A landscape with many valleys, sampled at points; each row gives a point and its height.
From any point a ball rolls to the lowest of the 2 points nearest to it. It stops when none of these is lower. Distance is the straight distance between rows; heights are no part of it.
z_113 h=806: [ -5  49  19  -2 -20  -8   1  -2   9  21  -6  18  11  11   1  -6  31  10
  -1  10  -1   3  21 -28   0   7  -4 -31  -4  24  -2  -5   6  -7  -2  35]
z_808 h=245: [ -3   0   2   0  18   4  31  18 -10  -6   5  -6   0  19  -6  11  -1 -11
 -17 -11 -19  17  -5 -22 -23   1 -15  23   6   9  25  -1 -14 -20   6   0]
z_112 h=742: [  6   0  12 -25  -7  -6   6  27   5   9 -15 -19   3 -18  13  -7 -16  -2
  14  19 -11   0  -7 -17  -3  -5  -8 -13  -8   0 -11   2  -8 -13 -12  18]
z_137 h=634: [ -3  11   9 -23   1  -9  15  -2  -8   1  28 -47 -26  -2  20  10 -37 -17
 -14  14 -29 -12 -35 -19   2 -29   3  27   8  -5  -4  26 -35 -13 -28  21]
z_461 h=901: [  9  -1 -32   7  11  11 -11 -28 -27  -3  -7  15   5 -22 -21 -16  14   1
 -13 -46  31  14   6  44  33  15  20 -36 -26 -11 -31 -21  18  16   1 -50]
z_477 h=677: [ 18  11  27   2 -18 -11  -1  -8   9   0  17 -27 -14  -6   0   8 -20 -16
  16  10 -14  -1 -24 -16  -1 -16  12  30  15 -20 -16  39 -15  -4 -18  15]
z_815 h=317: [-13  -7 -12   3  20   4  26  13 -24  -8   1   5   2  22 -19  -2   9 -17
 -24 -32 -12  16   0  -1 -11  16 -11  17  -3  19  27 -22  -5 -21   8  -4]
z_287 h=348: [ -4 -31 -35 -13  24  14  23  36 -12 -11 -28  14  13   9 -14 -15 -15   7
   1 -33   6  15   7  14 -13  28 -21 -21 -27   2  17 -36  16 -13   5 -32]
z_749 h=477: [ 10 -66 -12 -19  17  22  12  38  10 -22   1 -13  -3  -1  16  -7 -25  15
   9  22 -19 -16 -10   3 -37  -5 -29  21  12  -8  17 -11   5 -10  13   0]
z_304 h=303: [ 21  34   4  -7  18 -16  15   0   1  -1 -28  12  30  -9 -18   7   2   1
  23 -30  18  40   9 -11  22  24  26 -15 -37 -12 -32  13 -11  -5   1 -34]
z_6 h=808: [-15  17   9 -16 -29  -8 -11  -3  -4  22  15 -17 -13  -3  17 -16   5  -9
 -13  16 -24 -22  -4  -7   2 -10   5 -16  -5  15  -7  -1  -5   1 -22  39]
z_657 h=453: [ -4 -25 -11  -4  -9  10 -11  11  21   2 -14  11   8 -13  15  -3  -4  31
  12  27  20 -25  13  13  -5   2 -22 -27   9  -2   4 -15  26  13  12   6]
z_820 h=823: [-23  15   6  -5 -46 -11 -33 -23  -6  24  24  -9 -32  -5  11 -36  17 -13
 -15  16 -17 -32   1  14  12  -7  11 -33  -1  22 -11 -11   6   9 -30  47]
z_567 h=435: [  2 -13 -17  22 -17   8 -19 -15  17  -6 -13  23   9  -8  -6   2   2  28
  23   6  33 -14  25  45 -10   8   8 -17   7 -24 -10  -6  24  30  14 -21]
z_889 h=563: [ 25 -52   1 -16  26   8   6  27  23 -27 -22 -17   6 -18  -2  -8 -42  15
  39   3   8  19 -12  -5  -6   8   4  18 -15 -27 -18  19  -9  -3   0 -24]
z_267 h=261: [  5  39   8 -20  13  -6  28  28   1  11 -30  21  28  14   1   5  20   5
  -5   0  -6  18  10 -47  -4  16 -25 -30 -16  21   6  -1  -6 -24   1  11]
z_37 h=221: [ 14   8  11   7  -3   1  13  13  16 -19 -15  16  20  12  -9  15   9  17
  20   7  -6  -1   8 -13 -31   4 -17  10  11 -10   6  12  10 -14  14   6]
z_918 h=357: [ 15  21  14  -7  19 -13  20  15  -4  -6 -25  -1  22   5 -28   9  -4 -13
  15 -32   4  34  -3 -15   6  21  17   8 -25 -12 -16  18 -17 -14  -4 -19]
z_637 h=412: [-22   2   9  11  23   3  12 -15 -12   0  34 -18 -17   8  26  18 -12 -11
 -31  13 -11   4 -17  -8   5 -30  -9  44  28  16  25   4 -28   0   8  -2]
z_48 h=271: [ 22  40  25 -12 -21  -4  31  26   0  -3 -18   7   9  30 -18   5  16 -14
   8 -10 -29   3  -2 -30 -32   9  -8   0  -7   1  -6   9  -8 -36 -18  35]
z_727 h=287: [-19  -2  -6  19  38  10   8 -14 -11  -5  11   9   8   2  12  22  11   6
 -28   0  14  20   8  -5  17  -3  -5  18   2  19  27  -9  -6  14  24 -25]
z_510 h=700: [  9   9  24  -7  30 -11   8  -5   5  -2  21 -31  -9 -14  17  19 -26 -13
  -5  12   7  24 -26 -33  21 -27   8  34  15  -5  -6  35 -30  -5   0  -7]
z_16 h=416: [ 10  27   9   1  31 -10  37  11 -20  -9  -1   5  17  23 -23  16   4 -17
 -12 -37  -5  38   2 -31  10  15  13  20 -18  11   1  12 -28 -21   2 -17]
z_667 h=108: [ 16  38  15 -10  -8  -3  27  30  12   1 -33  17  24   9   1  12  16   5
  15  12 -18   4   8 -40 -24  10 -26 -16  -6   8  -2   5   2 -33   1  24]
z_327 h=758: [ 25  -2  21 -13 -18  -1   0  18  21   1 -13 -14   7 -17  13   1 -11   5
  36  26  -5  -6  -8 -12  -9 -12  -1  -4   5 -13 -14  29  -6  -6  -9  24]
z_60 h=836: [-24  13   5   7 -26  -4 -14 -20 -17  10  33   1 -18  23  -6 -16  22 -29
 -21 -17 -15 -11  -4   9  10  -3  17  11   0  16  -1 -15  -2   2 -19  21]
z_83 h=352: [  4  12   5 -22 -40  -5   1  27  14   8 -14   2   7  -1  15  -6   8  16
   8  35 -40 -37   5 -11 -28  -7 -28 -39   2  13   5 -12  20 -11 -14  46]
z_437 h=391: [ -8 -46 -33 -13  20  11   1  23 -17  -1 -22   5  -4  -4 -11 -22 -13   7
  -8 -23  11   3  -3  29   5  22 -19 -26 -16   5  10 -40  10  -7  -6 -20]
z_202 h=739: [  2  54  21   9  22  -8  28  -8  -2   1   5  12  15  18  -3  31  17 -10
 -15  -4 -11  21   3 -49  -2  -3   0  21   6  10   9  16 -18 -20   7   7]
z_359 h=585: [ 19 -32  14 -26  18  -3  -6  32  21  -7 -11 -31   2 -29   8  -7 -41   7
  34  23  13  11 -11 -10   9  -2   3   5 -15 -20 -24  24 -13  -9  -8  -7]
z_221 h=845: [  1  13  11  -2 -29 -15 -34 -19 -12  19  10 -10 -17  -6 -17 -34  17 -23
  -6 -21  12  -5   4  24  35  12  28 -23  -4   5 -34   3   1  11 -23   7]
z_443 h=148: [ 15   1 -25  -3  12   5  -1   3  21  -1 -38  25  24 -20  -1   5 -11  31
  26  -3  37  17  16   6  16  17   2 -53 -32 -26 -21 -12  17   4   4 -40]
z_442 h=855: [-29  -8 -12  37 -15   4 -32 -44 -27  -4  36   9 -16  18 -10 -13  23 -24
 -26 -24   7 -10   6  35  12  -2  26  35  17  11  11 -17   3  18   5  -4]
z_153 h=515: [-12  -3  -1 -20 -14  -6 -20  14  -9  24  -5 -16 -11 -19   1 -33   2  -7
 -10   3   4 -12   2   6  26   8   0 -46  -8  20 -19 -17   0  -3 -22  19]
z_224 h=782: [ 16 -14  12 -27 -51  -6 -16  11  10   5   8 -26 -17 -13  18  -7 -13  -3
  22  35 -43 -44 -14   8 -18 -17   0 -11   7 -24 -14  18   6   3 -24  45]
z_278 h=258: [ -7 -16  -6   1 -57  -1 -31  11  10  15 -12   5  -6  -5   9 -29  10  12
  17  30 -19 -52  10  27 -23  -4 -10 -36   7   0  -6 -23  30  13 -11  47]
z_917 h=316: [-12 -22  -5 -13 -49  -8 -10  17   9   2   1  -7 -14  -5  12 -17  -1  -4
   3  26 -37 -53  -1  22 -31 -10 -20 -23   9   0   8 -22  24   4 -13  46]
z_511 h=254: [ -3 -17   2  13  34   3   6  -8  -8 -14  14 -12  -5  -6   0  17 -12 -11
  -3 -13  10  24  -9   5   9  -6  15  45   6  -7   2  14 -22   8  17 -33]
z_872 h=550: [-16 -26  -8 -22 -23  -6 -24  12 -10  17  12 -35 -33 -24  12 -28 -12 -15
 -12   8  -9 -29 -10  16  13 -10   1 -24  -4  10 -11 -16  -4   8 -23  26]
z_315 h=551: [ 14   3  16  17  12  -2  -3 -16  31 -12   5   7  10  -7  34  33  -2  20
  12  55   1 -16   8 -22  -4 -25 -28  18  37   3  21  27   6   8  29   1]
z_168 h=790: [-14  52  15   9 -27  -3   7 -14   4  13   8  36  16  35  -8  -3  47   0
  -6  -8 -11   8  18 -24  -6  13   0 -12  -2  24   3  -6   6  -9  -5  25]
z_415 h=322: [  7   9   9  14  49 -14  14 -16  -2 -16  17 -17  10  -9  -8  31 -13  -8
  -6 -12  12  37  -6 -13  30  -8  29  44  -7  -5  -9  23 -33   7  11 -39]
z_156 h=835: [-22  10   2   4 -34 -10 -42 -24 -22  18  27 -11 -31   4  -6 -45  22 -28
 -22 -10   4 -22   0  23  32   1  24 -21  -2  19 -22  -9   0   8 -28  27]
z_617 h=194: [  0  -4   6  10 -52  -1 -37  -3  32  16 -14   9   5  -5   7 -14   7  22
  26  32  10 -46  14  27 -10  -1  -9 -37  16 -12  -5   1  31  25   1  33]
z_643 h=929: [-23  19 -14  12  22   5 -20 -35 -12  24   4  26   4 -13   7  -4  25  17
 -35   1  42   0  22  13  45   7  -1 -54 -15  29   0 -33  16  27   5 -23]
z_829 h=276: [-26  21 -14  -1  30  -1  12  -9 -16  16   2  22   6  13  -7  -1  29  -4
 -28 -20  14  15  19 -12  17  20 -11 -24 -18  40  15 -33  -1  -2  16 -19]
z_343 h=381: [ 10  17  13 -26 -10   1  38  39  -9  -2  -7 -12   4  19 -10   0  -3 -15
  -4 -17 -52   3  -3 -25 -32   3  -7  -7 -15  -1   0  -4 -14 -35 -30  36]
z_737 h=230: [ 16  24   1 -10  15  -9   3  11  17  11 -40  14  28 -20  -5   3  -4  19
  26  -6  29  26   9 -15  28  20   9 -42 -32 -11 -18   8   5  -2   5 -21]
z_558 h=824: [-24  27  13   1 -21  -9  -6 -19 -14  18  35  -8 -21  14  16 -16  11 -21
 -30   7 -15 -10  -3 -13   9 -13  11   2   6  19   8  -3 -13   5 -19  33]
z_292 h=512: [ 19 -40 -10  -2  19  24  18  31  21 -27 -18  13  16  11   2  12 -16  22
  24  16 -11  -7  -5  -2 -41   0 -31  21  13 -17  20   1  15 -11  19 -10]
z_546 h=919: [-14  20 -15  11   2   2 -14 -25 -10  15  -6  26   6   2  -9 -11  28  12
 -15 -15  25   1  20  13  19  17   8 -44 -14  20  -3 -27  20  17   5 -12]
z_279 h=846: [-22 -11  -4  14 -12  -3 -25 -29 -25   8  38 -15 -27  16  -3 -21   8 -34
 -32 -21  -4  -7 -12  19  23  -8  20  27  11  14   1  -9 -11   9  -8   2]
z_235 h=752: [  0 -43 -11 -18  33   0  -5   9  -7   4   4 -29 -14 -31   8 -13 -30  -1
  -4   2  28  16 -13   5  36   6   8  -1 -10   0 -15   5 -12   4   2 -31]
z_723 h=776: [ -3  36  14  13 -32 -10   1 -12   0   8   8  22  10  32 -25 -12  35 -17
  -2 -24  -9  11  11 -14  -2  18  22   2  -5   7  -8   9   0 -10 -14  21]
z_535 h=566: [ 25 -12  13  15  10   5   9 -13  22 -34  10  -7  -4  11  15  30 -16   4
  19  31 -16 -14 -23 -16 -23 -21 -17  50  40 -24  18  30   3 -10  15  -5]
z_534 h=886: [  1 -23 -27  27  22  13  -8 -27 -12 -16   7   5   2 -21  -4  16  -1   8
  -4 -13  31  16   9  31  14   0  22  17 -10 -13 -12 -12   2  31  23 -55]
z_710 h=760: [ -3  36   8  14   2  -1  15  -8  -7  -3   5  16   9  29 -18  12  28 -12
  -7 -23 -17  15   9 -16 -12   9   5  25  -1   3   8   5  -5 -10   5   3]
z_208 h=411: [-15  -8  -1   2 -24   2   0  -4  -9   3  13  -3 -17  18  -5  -6   6 -19
 -18   1 -26 -18  -8  10 -31  -5  -9  19  16   6  23 -17   3  -4  -2  24]
z_201 h=248: [ 18  14   7  36  -2   9   1 -16  27 -30 -13  34  24   7  -1  36  18  27
  25  24   9 -10  24   0 -29 -11  -2  20  19 -24  12  14  20  18  28 -10]
z_259 h=349: [-32 -11  -3  25  34   3  -2 -23 -18   0  28  -6  -9  -2  19  18  -4   0
 -32  -3   8   9   0   8  17 -15  -4  40  17  13  32  -5 -19   5  18 -28]
z_971 h=198: [ 12   9   9  28 -18   5   3 -14   6 -19  -2  16  10  20 -22  14  12  -2
  17 -21   0   1   7   9 -27   7  11  35   9 -21   2  14   5   6  11  -4]
z_78 h=141: [ 17   0   4   6  20   6  26  10   4 -21 -14   3   9  17 -12  19   3  -2
   9  -9 -11  12   0 -15 -31   9 -10  32   1 -15  12  15   0 -18  16  -2]
z_402 h=724: [  4  -7  10 -10  -3  -6  -5  12   1  11   5 -12  -3  -8   0  -9  -6 -10
   2  -3   5   2  -7   5   0   2   4   1  -2   1  -4   4  -7  -2  -1   3]
z_175 h=731: [ -2  -2  18 -11  53  -4  17   4  10   2   6 -18   5 -18  26  26 -29   1
 -13  21  10  22 -15 -36  26 -20  -8  19   5   9  11  20 -29  -3  15 -13]
z_406 h=871: [-16  10 -16  41   2  16  -6 -40 -12 -13  10  28  13   9 -12  17  34   4
  -9 -14  17   5  25  29  -8  -2  16  12   3   5   7 -21  13  28  21 -33]
z_12 h=422: [-22  15  -8 -11 -15  -2   4  13  -4  17 -17  19   1  11   2 -25  24   4
 -18  -5  -4  -9  20  -6  -8  12 -26 -49 -15  37  12 -40  18  -7  -7  25]
z_269 h=793: [ -6   5   9 -30 -48 -10 -18   4  10  14  18 -28 -19 -13  25 -10  -9  -2
   2  27 -35 -42 -11   0  -5 -22   2 -27   2   3 -13  11   0   3 -28  52]
z_570 h=544: [ 28 -17  18   8 -16  -2  -7 -12  24 -19  12 -20 -12  -9  27  18 -23  -2
  26  42 -14 -22 -28  -7 -12 -31  -8  35  37 -22  -1  44   0   1   1   9]
z_104 h=437: [ -7 -53 -12 -12  16  10   2  24 -11  -5  11 -26 -18  -9   9 -13 -22  -4
 -10   7 -14  -7 -15   9 -20  -5  -9  25   8   1  16 -13  -5  -4   1   0]
z_94 h=462: [  2 -42 -19   5  -1  15 -14   7  12  -6 -11   8   0 -13  -5 -10 -10  24
  16   4  25 -13   7  35  -7  11  -8 -10   4 -18   0 -16  14  17   9 -17]
z_191 h=366: [ -1  -3 -14   6 -14   5   2   6   0  -5 -23  22  11   6 -22  -6  13  10
  13 -20  17   3  10  31 -13  21   3 -13  -9 -11  -8 -10  18   1   7 -11]
z_584 h=517: [ 20  11  11   4 -19   3   0 -17   7 -11  23 -17 -13   8  20  25 -11 -13
   5  35 -33 -22 -30 -13 -16 -37 -14  36  28 -11   6  31  -2  -3  -4  24]
z_905 h=709: [ -8   7   8   8 -19  -3 -20 -18   1   4  12  -6 -12  -2   2  -1   5  -2
   2   7  -1  -4  -2   3   6  -6   9  15  17   1   0  12  -8  12   2   9]
z_471 h=910: [ -8   3 -33   2  13   6 -14 -18 -29  10 -11  24   0  -2 -19 -19  18   3
 -28 -35  27   4   9  25  27  24   7 -45 -20  16  -7 -30  18   4   3 -31]
z_7 h=188: [ 16 -10   0  33 -14  10 -10 -26  20 -27   1  15   8   4   0  29   5  18
  29  14  15  -7   7  17 -20 -13  11  38  21 -35   6  24  15  30  18 -15]
z_328 h=879: [  2  -8 -18  42   6  16  -6 -30  -3 -26  13  19   8  -7  -9  28  12  11
   9 -14  22  10  20  34  -3  -8  24  36   1 -21   3  -8   7  29  26 -40]
z_249 h=164: [-22  26 -12  12  46   3  12 -22 -17   9  10  17  13   4   8  17  23  -1
 -41 -21  16  30  14 -11  29   8   6  -5 -19  35  12 -23 -10   7  17 -29]
z_933 h=281: [  9   1   6   4 -27   1  10  17   2  -7 -16  21  14  19 -19  -2  14   6
  14  -9 -19 -13   3   5 -42  19 -15  -2   5 -11  12  -3  13 -13   0  14]
z_941 h=385: [ -9  39  -2 -22  28  -7  20  20  -3  27 -26  12  25   2   9  -2  11   7
 -19  -5  11  25  15 -45  21  21 -17 -56 -30  34   3 -21  -4 -11   3   2]
z_898 h=470: [ -7 -22 -36  -8  11   8 -15  -1 -12  10 -28  27 -10 -21 -19 -31  -5  21
 -16 -21  23 -14  12  36  33  21  -8 -86 -12   2  -6 -38  35   4  -7 -22]
z_363 h=452: [  7  11  11 -25 -32  -5  19  30 -12   7   5 -17 -13  16 -11 -15  -4 -27
  -7 -17 -47  -6 -12 -11 -20   3  10   0 -10   3  -6  -4  -8 -22 -36  35]
z_350 h=575: [-11 -38  -6 -14 -18  -3 -16  12 -18   6  20 -38 -38 -15   0 -25 -20 -17
 -14  -3 -14 -16 -20  31   6  -7  12  15  -1  -7 -10  -4  -8   3 -23  13]
z_107 h=285: [  2 -28 -33  -8  25  21  16  28  13 -11 -34  23  22   1  -5   7 -14  30
  11  -4  19   9  13   9 -18  21 -24 -25 -18  -8   7 -25  20  -1  12 -24]
z_632 h=472: [ -5  13   5  -3  -1   1  13 -11   0  -1  28 -14 -22   9  25  19 -13 -13
 -19  24 -30 -15 -25 -20  -9 -30 -17  29  33  15  21  12 -16  -9  -2  18]
z_791 h=423: [-33 -19 -25 -10  31   2   6  14 -21   9  -9  10  -4  -2   0 -18   5   4
 -37  -7  16   2  10   8   9  13 -26 -29 -13  34  27 -43   7  -7   5 -11]
z_87 h=368: [ -3 -13   4 -12 -36   2  -1  14   0   1  13  -9 -14   6   3 -11   0 -11
  -1  11 -43 -31 -10   7 -37  -6 -12  -1   9  -2   8  -9   8  -9 -15  42]
z_465 h=250: [  7  -8   3  17  -6   6   7 -14  -7 -17   9   1  -8  27 -20  12   6 -17
   5 -21 -15   1 -16  12 -29   2  10  53  15 -15  14  12  -7   0   0  -9]
z_17 h=396: [ -7 -25  -8   5  -5   9   3   5  -3 -13  17  -7 -18   8   6   4 -10  -3
  -6   4 -25 -14 -14   8 -33 -14 -19  34  23   1  28  -9   0  -3   9  10]
z_135 h=738: [-11 -25 -11  -4  14  -2  -9   3 -20   7  13 -20 -15 -12  -5 -16  -8 -10
 -14 -11  14   3 -10  15  23   0   7  12  -4   6  -4  -4 -13   3   1 -10]
z_416 h=243: [ 17   5  26   5  -4 -20 -26 -15  17   4 -10 -11   7 -31   3   7 -10   5
  38   7  32  17   6   4  39  -4  38   0  -9 -27 -38  38 -10  16  -3 -16]
z_71 h=124: [  8   0  11   3 -39  -5 -26   0  18  10 -10   3   9  -8  -2 -12   5  14
  31  13  10 -25   4  14  -7  -3   5  -7   8 -19 -17  16  14  13  -3  18]
z_810 h=659: [ 29  20  31  -5  -4 -14   6   3  15 -12  -8 -18  -1  -7 -12  13 -14 -18
  24   0  -6  17 -21 -30  -3  -7  15  23   7 -26 -20  51 -23 -15 -19   6]
z_693 h=134: [ 19  -9   6  21 -10   6 -13 -24   6 -25   7   2   1   3 -17  18  -3  -2
  34  -8  11   7  -1  18 -14  -8  30  49  16 -36  -8  31   3  14  14 -21]
z_835 h=480: [ -1  37  11 -17   7 -10  31  14 -16   5   3   3  12  27 -19  -2   6 -24
 -14 -29 -12  30   0 -27   6   9  10   3 -16  18  -9   2 -28 -26 -14  17]
z_839 h=602: [-10  -3   1 -20 -15  -4  -2  -2 -15   6  35 -39 -34  -3  13  -7 -21 -23
 -18   6 -31 -19 -28   9   1 -20  12  20  14   1  -1   8 -18   5 -22  21]
z_219 h=516: [ -2 -12  11   8  18   2 -14 -16  19   1   8  -6   2 -21  32  19 -13  21
   8  40  21  -2   1 -12  18 -24  -7  11  20   4  10  24   1  16  24 -11]
z_786 h=262: [ 18  27  16 -21 -30  -1  11  29  23   8 -21   4  12   2   6   0   8   3
  18  25 -35 -17   6 -33 -26  -2 -20 -26  -5  -3  -3  10  10 -23 -11  43]
z_609 h=713: [ 17  51  31  20   2 -10  14 -24  15  -6   7   6   4  24   4  34  18  -7
   3  16 -13   6  -2 -44  -7 -16   1  29  19  -5   7  29  -7 -16   6  11]
z_27 h=223: [  7 -19 -31 -16  14  12   7  28  21   6 -47  30  23  -4  -5  -6 -19  40
  22   2  22   3  12   9   2  22 -22 -55 -22 -23  -5 -19  28  -9   5 -25]
z_661 h=327: [  0  -5  -9   3 -19   3   3   3  -6  -9 -10  18   3  22 -33 -13  14  -3
   7 -32 -10  -1   9  20 -32  25   7   2  -3  -3   4 -16  11  -6  -2   7]
z_501 h=466: [-19  44  10 -17  14 -13  13   2 -11  31  -4  14   7   8   7 -12  21  -9
 -27  -8   7  22  11 -36  24  12   1 -43 -23  42  -2 -22 -11 -17  -7  16]
z_604 h=374: [-27  -9 -19  -2  17   5  21  21 -23   8  -1  11  -2  12  -6  -8  11  -3
 -32 -16  -6   6   8  -1 -13  10 -26  -7  -9  35  35 -40   3 -12   8   4]
z_655 h=433: [ -4 -18  -7   1  48  -4 -10 -14  -8   4   9 -22  -3 -30  14   6 -23   3
 -13   1  39  29  -2   4  54  -1  21  10 -12   5 -11   6 -18  25  17 -45]
z_294 h=635: [ 27  27  35 -11   8 -18   9  17  18  -1 -24 -13  16 -19  -2   9 -16  -6
  32   9   7  23  -9 -37  13  -2  10   0 -14 -17 -22  42 -18 -14  -9   2]
z_890 h=771: [ 21 -15  19 -17 -42  -8 -11  18  15   4  -2 -24  -6 -15   3 -16 -20  -5
  35  18 -15 -18 -15   4 -17  -5   4  -3   1 -28 -26  23   1  -1 -22  25]
z_540 h=694: [  7  23  21  17  -9  -4  -2 -21   8  -8  11  -3  -5  12  -2  12   4  -8
   8   2  -8   0 -12 -20  -7 -12   4  33  23 -13   0  31  -3  -1   2   8]
z_774 h=668: [  0  -9  11 -22  25  -6  16   9  -7   4  25 -46 -19 -12  19   5 -37 -18
 -12   4 -12  12 -31 -20  11 -29   2  35  17   7  -3  16 -39  -8 -12   1]
z_688 h=189: [ 12 -21  -6  13  12   4  -5 -10   3 -21   4  -5  -1  -9 -10   9  -8   6
  20 -12  13  14   0  20  -3   2  21  32   2 -23  -2  17  -3  16  12 -30]
z_717 h=353: [-28  24 -10  -1   5  -2   3  -7  -7  20   0  30  11  19  -1  -4  29   7
 -28  -1   7   1  17 -14  -1  12 -17 -31 -10  40  24 -32   6   1   9  12]
z_704 h=499: [-10 -22 -36 -14   6   6 -11  16   3  19 -30  27  -3 -13  -1 -18  -7  36
  -7   1  25 -17  17  25  13  20 -26 -81 -15   2   7 -41  39   1  -2 -13]
z_223 h=384: [ -3   5   0  14  55  -5   3 -12  -6  -5  12  -7  10 -22   9  24  -9   0
  -6 -11  32  40   0  -4  41  -6  25  20 -26   2  -9  10 -27  20  21 -49]
z_253 h=414: [ -5  -5  -6  -8 -24   5  -6  17  16  11 -15  15  12   3  12  -9   9  21
   6  28  -5 -27  14   6 -18   2 -34 -37   8   9  17 -20  27  -4   2  27]
z_638 h=351: [ -1 -26  -2   7  -3  11   6 -15  -9 -15  31 -20 -30  18  12  15 -23 -18
 -15  12 -35 -14 -31   8 -26 -29 -13  58  37 -14  25  14  -8   0  -3   3]
z_45 h=894: [ 18 -11 -25  11  19   7   0 -11 -14 -10 -17  10  14 -22 -18   2  -5   9
   4 -29  35  23   8  30  19   7  22 -14 -22 -17 -23 -15   8  13   9 -58]
z_136 h=479: [ -7 -11   1   8  34  -3 -13 -13   6   7   9 -11   0 -28  33  13 -11  16
 -10  22  36  17   4  -3  36 -11   6   3   5   6   1  11  -5  24  17 -29]
z_828 h=302: [-15  -9   2  13  -8   3   1 -21 -14  -4  30 -14 -21  28  -4   2  -4 -26
 -19 -14 -24   2 -23   2 -11 -13   6  56  28  -3  16   7 -17  -4  -5   4]
z_951 h=474: [-14   6 -10 -19  -4  -7  -5  10  -9  28 -20  10  -2  -3  -5 -30   7  -1
 -17  -3  10  -2  13  -1  19  21 -15 -56 -23  25  -2 -31  13  -8 -12  12]
z_362 h=538: [ 14 -49  -8  -3  33  20   8  26  17 -31 -13   1  14  -5   2  10 -21  25
  28   8   7   9   4  -4 -25   3  -6  20   3 -20   0  11  -2   0  17 -24]
z_200 h=434: [ -8 -43 -36 -15  24  10 -18  12 -25  13 -14   2 -19 -20  -9 -39 -14   7
 -20 -19  24  -6  -4  35  33  20  -4 -52 -12   6  -7 -37  23   2  -5 -29]
z_778 h=506: [  1  21   7 -20 -17 -11  15  16 -15  15   1  -6   0  22 -21 -27  10 -23
  -8 -38 -24  10  -4  -6   0  13   3 -12 -21  16  -6 -15 -10 -27 -21  24]
z_384 h=576: [ 18  12  13  26  14   3  -2 -27  23 -27   5   9   7  10  17  42   3  12
  16  40  -6 -14   0 -20 -15 -29 -14  42  37 -14  26  37   8   3  28  -1]
z_572 h=863: [-22   9 -15  38  -8  10 -24 -49 -17  -5  28  19  -6  17  -7   7  35  -3
 -20 -23  20  -2  21  31  20  -1  25  21   6   6   6 -15  12  31  12 -23]
z_659 h=609: [ 15   0  20 -19  14 -15  -3  20  19   5  -8 -28   3 -34  15   1 -27   2
  24  13  17  17  -9 -30  22  -4  11  -3  -8  -6 -24  34 -19  -8  -2  -3]
z_927 h=190: [ 14   2  12  13 -23  -8 -25 -10  15  -2  -9  -4   8 -18  -7   0   2  10
  31   4  21  -1   9  14  15  -2  25   8   0 -27 -25  31   8  24   0  -4]
z_600 h=405: [ 12 -16 -33  23 -15  19  -3 -11   2 -13 -18  29  17   2 -24   5  10  20
  20 -17  28  -5  22  56 -18  14  13 -14  -5 -24 -10 -24  26  21   6 -28]

Where does a ball stop that starts at each point below?
z_510: z_249
z_535: z_249
z_94: z_78
z_235: z_693
z_315: z_693
z_898: z_443
z_221: z_249
